Each row is a point on a tangle of strands that fork, close into loops and nearly touch. The rows are in no order.
Two points are linked if the straight distance between their rows is under 63. Some points are linked to none.
(140): [ 32   3 -13   0  10   8  11   6 -41 -25 -29  22  23  17  -9 -40   0 -47
   4  -2]
(488): [ -2  18 -31  -7  18  -5  12  -9   0 -33  13  -5  13  -2   9 -13  22 -34
 -43  30]
(410): [-11   5 -44  30   3  -7  17 -32  45 -22  25  -1  -2  16  -7  69  25  -6
   9  26]
(780): [-29  13 -19   4 -26   5 -14  10  -5   2  23  -3  17 -15  -9  12  15 -15
  -2   1]
(766): [ -5  15 -10   1 -16  23 -29  22 -27 -11  51  -7   0 -29   8 -14   6   6
 -16 -13]
(755): [ 21  -3  43   4  -1 -22 -14   3  -2  16  -9 -12 -12  -8  10  -9  -7  36
   4   9]
(897): [-50  -3  -1   8  -5  -4  -3 -16  30  20   4  -6 -13 -14   1  44  11   3
  21   8]
(514): [ 36   7  -4 -10  31 -18  23 -20  11 -22 -16   7   4  10  18 -24   3  -4
 -30  24]
(407): [-29  15   9  18 -15   6 -15 -12  10  19  13  -7  -8 -10  -7  32  -6   8
  15   7]
(20): [ 37   6  16  11   2  -5 -25   5 -39  -2   4  11   0   1   9 -33  -4   3
  -1  12]
(465): [ 37 -21 -20  22 -15  -1  -2   6   9  -8  -2  -3  18  44   4 -10 -12  15
  28  -7]
(228): [ -5  27  18  34  -9  -7  -8 -22  -4   6   1 -12 -21  18  -1  27 -18   4
  14  15]
(239): [-50   8 -15 -11  -1  22   9   2 -19  -4 -18   8   6 -11 -21   9  -5 -47
  -1  -6]
(634): [ 26  16   9  36 -11 -13 -21 -21 -21   1  11 -13  -8  28  -5  22  -8  14
   6  27]
(430): [ 39 -19   7 -11  14   1 -32  20 -17  -2  28 -15 -21  -2  26 -27  16  46
 -23   9]
(566): [ 25 -23 -39   6  -5   7  -7   2  31 -11  12 -19  10  33  16   2  -2  29
  15 -12]
(752): [ -7  14  16  16 -14  13 -24   9   0  13  17   0 -13  -2   7   6 -14  19
  16 -13]
(530): [ 29 -40  -1 -19  -2  10 -31  35   2   1  29 -22   6  -1  29 -25  18  41
 -22 -22]
(370): [-26  11  30 -12  17 -11  11 -14  54  14  12 -16 -36 -11   6  13  -2  24
  15  -5]
(428): [  2  19   9  10   7  16 -24  -1 -15  -8  36  -8 -18  -5  19  -5  -1  14
 -11   1]
(116): [ 22  22 -15  45 -10   4 -18 -21 -20 -18  15 -14   3  44  -4  14  -2 -14
   2  11]
(18): [  9  -4  58 -15   7 -20   3   3  -2  25 -31   1 -21 -14  -4 -23 -13  12
  17   5]
(290): [-56  -9 -17 -20  -4  28   6  12  23  17  -6  17   2 -37  -9  20   1 -12
  22 -30]
(955): [  9  18  36  22  -3   2  -6  -5 -35  16 -37   9 -12  21 -20  -1 -25 -11
  31   3]
(811): [ 27  21  10  32  -8  31 -25   3 -57 -16   1  31  11   2 -11 -26 -19 -32
  11  -9]
(73): [ 17  12 -16   2  -6 -12  11  -5 -11 -16 -13   1  21  27  -3 -11   6 -22
  -9  20]
(908): [-26   7   1   1 -23 -11  -1   9 -59   8 -23  -3  17  -9 -27   5   4 -50
 -22  21]
(591): [ 27  17  28  37  -7  -5 -22  -6 -51   7 -17   9   0  17  -9 -10 -12  -6
   8  14]
(704): [ -2  -8 -29  -5 -16   2  -8  10   8 -11  18  -7  14  -3   6   0  19   0
  -5   2]
(702): [-17 -30  11 -32  -6  10  23  26   3  20 -35  20  20 -23 -24 -13 -15 -11
  14 -38]
(44): [-34  16  42 -19  15   2  -2  -4  11  14   0   3 -27 -29   7  -2 -16   8
  -6 -12]
(330): [-50  22  15 -13  11 -16  25 -31   3  14 -13  -7 -21 -17 -13  37  -5 -18
 -29  37]
(186): [ 17 -26  30  -7 -21 -30 -21  19   2  19  -5 -11   9  -1   8 -11  11  36
  -3   7]
(932): [-25  -4  -3   7  -6 -16  19 -11 -54  12 -47   4  14  17 -28  18  -5 -57
 -17  24]
(763): [-22 -10   6  -4   6   7  -4   2  54  14  13 -13 -18  -6  17  19  -3  30
  18 -15]
(862): [-47 -16 -22   4   1 -12  22 -24  43   6  -4   0  -5 -17   4  59  28  -8
  21  21]
(261): [-33  34  16   5  11 -14   5 -36  11   0   8   1 -23  -3  -3  32  -2  -9
 -23  31]
(291): [ 41 -19 -36  -3 -15   3  10  27  -6 -21  -1   5  36  18   2 -36  11  -9
   9 -23]
(363): [-28 -23   4  -5  -5   4  17  -2  29  24 -30   3  -2   5 -14  20 -16  -5
  42 -14]
(732): [ -7  20  49  -6  18   7 -16 -10 -10  10   2   3 -38 -16  11 -14 -15   8
   6  -4]
(237): [ 26 -38 -27  -3 -14   9 -30  25  -3  -9  33 -34   3  11  16   3  23  46
 -12  -8]
(315): [ 21   5 -36  -3  25  20  -6 -10  14 -31  48 -24 -19  18  27   5  10  30
 -27   0]
(243): [-20   1 -14   7   5   1  28 -21  47   1 -19   0  -2  20  -6  26  -8  -8
  29   0]
(899): [ 61   1  21  30  14  -5 -21 -15 -32 -13   5  -1 -16  28  18 -21  -5  14
  -6  17]
(967): [ 14   1   4   4 -17  32 -20  28 -44 -19  33  28  18 -36 -15 -26  -6  -3
   3 -50]
(401): [  0 -39 -29 -22 -26   5 -19  53  11   3  27   0  35 -24  -2 -12  32   7
  -2 -30]
(436): [-10  12 -21  18  -4  -9  16 -27  33  -6   4  -6   4  15  -4  35  10  -6
   1  19]
(448): [  8  -8 -11   4 -15 -43  15 -11  13   7 -12 -13  16  20  -3  19  14   9
 -18  41]
(628): [-35   2 -10  -5 -28  -8  -7  10 -33  14  -3   2  20 -23 -19  16  18 -24
 -12  12]
(215): [-39   3   0 -16  13  25  23   1  33   2 -13  13  -6 -26   2   7 -18 -22
  18 -30]
(469): [ 10  11  42   3   9  17   3   0 -35  13 -40  22 -16   1 -15 -18 -34 -19
  27 -17]
(620): [-39   7  -8 -23  10  -7  11  -9  19   0   2  -2   0 -23   7  10   5 -12
 -22  18]
(219): [ 52  -8   9   2  27 -14 -23 -14 -12  -9  19 -12 -21   8  20 -22   1  39
 -17  24]
(56): [-31 -14  -7 -16 -13  15  23  15  -2  21 -37  17  14  -6 -20   8 -15 -20
  29 -29]
(891): [-15  14   5  -7 -12  31 -20  28 -23  -4  36  22  11 -46  -1 -14  -8  -4
  -4 -38]
(319): [ -6  24  11  -1  22 -18  21 -27   3 -10  -9   4 -14   5   0   9   0 -12
 -32  32]
(451): [-48  13  30 -21  12   3  15 -16  14  22 -20   0 -27 -19 -13  16 -17  -8
  13  -3]
(602): [-19  -2   4 -22  24  16  29   2  24   1 -32  14  -7   2   1 -19 -26 -18
  16 -30]
(112): [-24 -29   5 -22  -3  -7  -4  18  55  17   0   1   2 -21  18  10  13  25
   7 -20]
(482): [ 26  20  21 -12  39 -25  33 -34  13 -18 -10   4 -20   7   3 -10  -2   1
 -41  37]
(337): [-42   8  27 -13  17 -12  17 -19  -9  20 -35   2 -22  -5 -18  16 -13 -25
  -6  17]
(94): [  6  -4 -19  -7   8   3 -12  -2  33  -3  36 -25 -13   9  22  10  16  39
 -18   3]
(144): [ 25 -20  43 -16   2  -6  -2  16 -13  20 -29  19   0 -14  -3 -34 -17   9
  18 -13]
(739): [-33  -2 -42  -7 -41  21   3  36 -23 -15  18  15  29 -27 -27  -7  25 -46
  11 -36]
(279): [ -3   2 -18 -17  26  13  31   2  31 -23 -16   8  12   2  15 -29 -11 -10
  -6 -13]
(267): [ 10 -28  17 -13 -34  -8 -12  43 -16  20  -1   5  27 -28  -6 -21  14  18
   2 -19]
(74): [ -3  13  20 -12  40 -17  45 -25   3  -5 -51   5 -19  19  -8  -9 -17 -24
 -14  18]
(376): [ 24  20   1  19   5  25  -2   4 -68 -18 -23  31  11   7 -21 -26 -10 -52
   0 -14]
(117): [ -9 -36 -19 -23 -17   7 -18  34  34  12  17  -2  20 -21  14   6  27  26
  -3 -24]
(964): [-42   5 -10   2  -2  -3  16 -11 -29  21 -31   2   1  10 -31  32  -2 -52
   6   6]
(245): [-10  -6  10 -22 -20  -2  -5  32 -28  10  -7  11  27 -33  -6 -19   3  -6
 -13 -18]
(694): [ 44 -15 -21  12   5 -11   5 -17  32 -11  16 -32  -6  38  10  17   5  45
   6   9]
(171): [ 47   4  -7   2  29   5  10  -8  -5 -31 -14  19   1  21  22 -42  -5  -9
  -7   7]
(9): [ 24 -16   3   2 -20 -37  -5   9  -6  19  -7 -17  21   8   6  -6  11  24
 -12  32]
(622): [ -2  -1 -20  -7   7 -45  36 -24  25  -4 -10  -8   8   0 -13  30  24  -3
 -31  47]
(759): [-41  -5 -31   4 -18  18  -7   9   9   6   8   7  16 -20  -4  27   4 -23
  20 -15]
(129): [  6 -25 -37 -10 -26  14   2  33   2  -8  15  12  38  -5  -4 -19  15  -5
  11 -43]
(440): [-11  13  10 -14  22 -21  24 -27  59   3  19 -16 -27 -10   6  26  10  31
 -17  19]
(562): [  6  31  47  27   9   4 -11 -24  -5   1   6  -4 -35  11   5   3 -21  14
  11   5]
(772): [ 46  -7 -24   1  15   9   3  14 -22 -25  -9  18  20  17   7 -47  -5 -15
   2 -15]
(453): [ 28 -18  -7   3   1  15 -23   6  15   3  33 -33 -17  15  22   2   6  55
  -4  -7]
(898): [ 18   2  -4   3  10 -28  15 -27  50  -1  12 -25 -19  21   8  19   2  35
  -6  11]
(671): [ -8  -7 -18 -16   7  12   8  11  27   0   5   7  15   0   8 -16  -1   2
   5 -13]
(341): [ 31   3 -44  30 -15  -4  -3  -7   0 -20  10 -17  14  49  -1   0   6  -6
   8   5]
(270): [ 19  15  -3  16  -1  36 -24  17 -53 -23  22  32   6 -16  -6 -30  -7 -17
   3 -28]
(229): [  9 -11  31 -23   5   9   2  23 -30   5 -20  27  11 -37  -7 -33 -11  -1
   1 -21]
(563): [ 35   9  -3  31  -3 -17 -11 -26   4  -9  23 -24 -17  42   5  18  -4  35
  -3  19]

A tip is a point with one link. Name the tips that can be reached along the links from each point below, in the order of the rows.
(780) | (239)
(897) | (862)
(20) | (315), (469)
(144) | (267), (622)
(363) | (410), (702)

How many points has the smallest loop of links through each point below? Write 0 if it is on no loop.
(376) | 23
(602) | 8
(465) | 7
(112) | 24
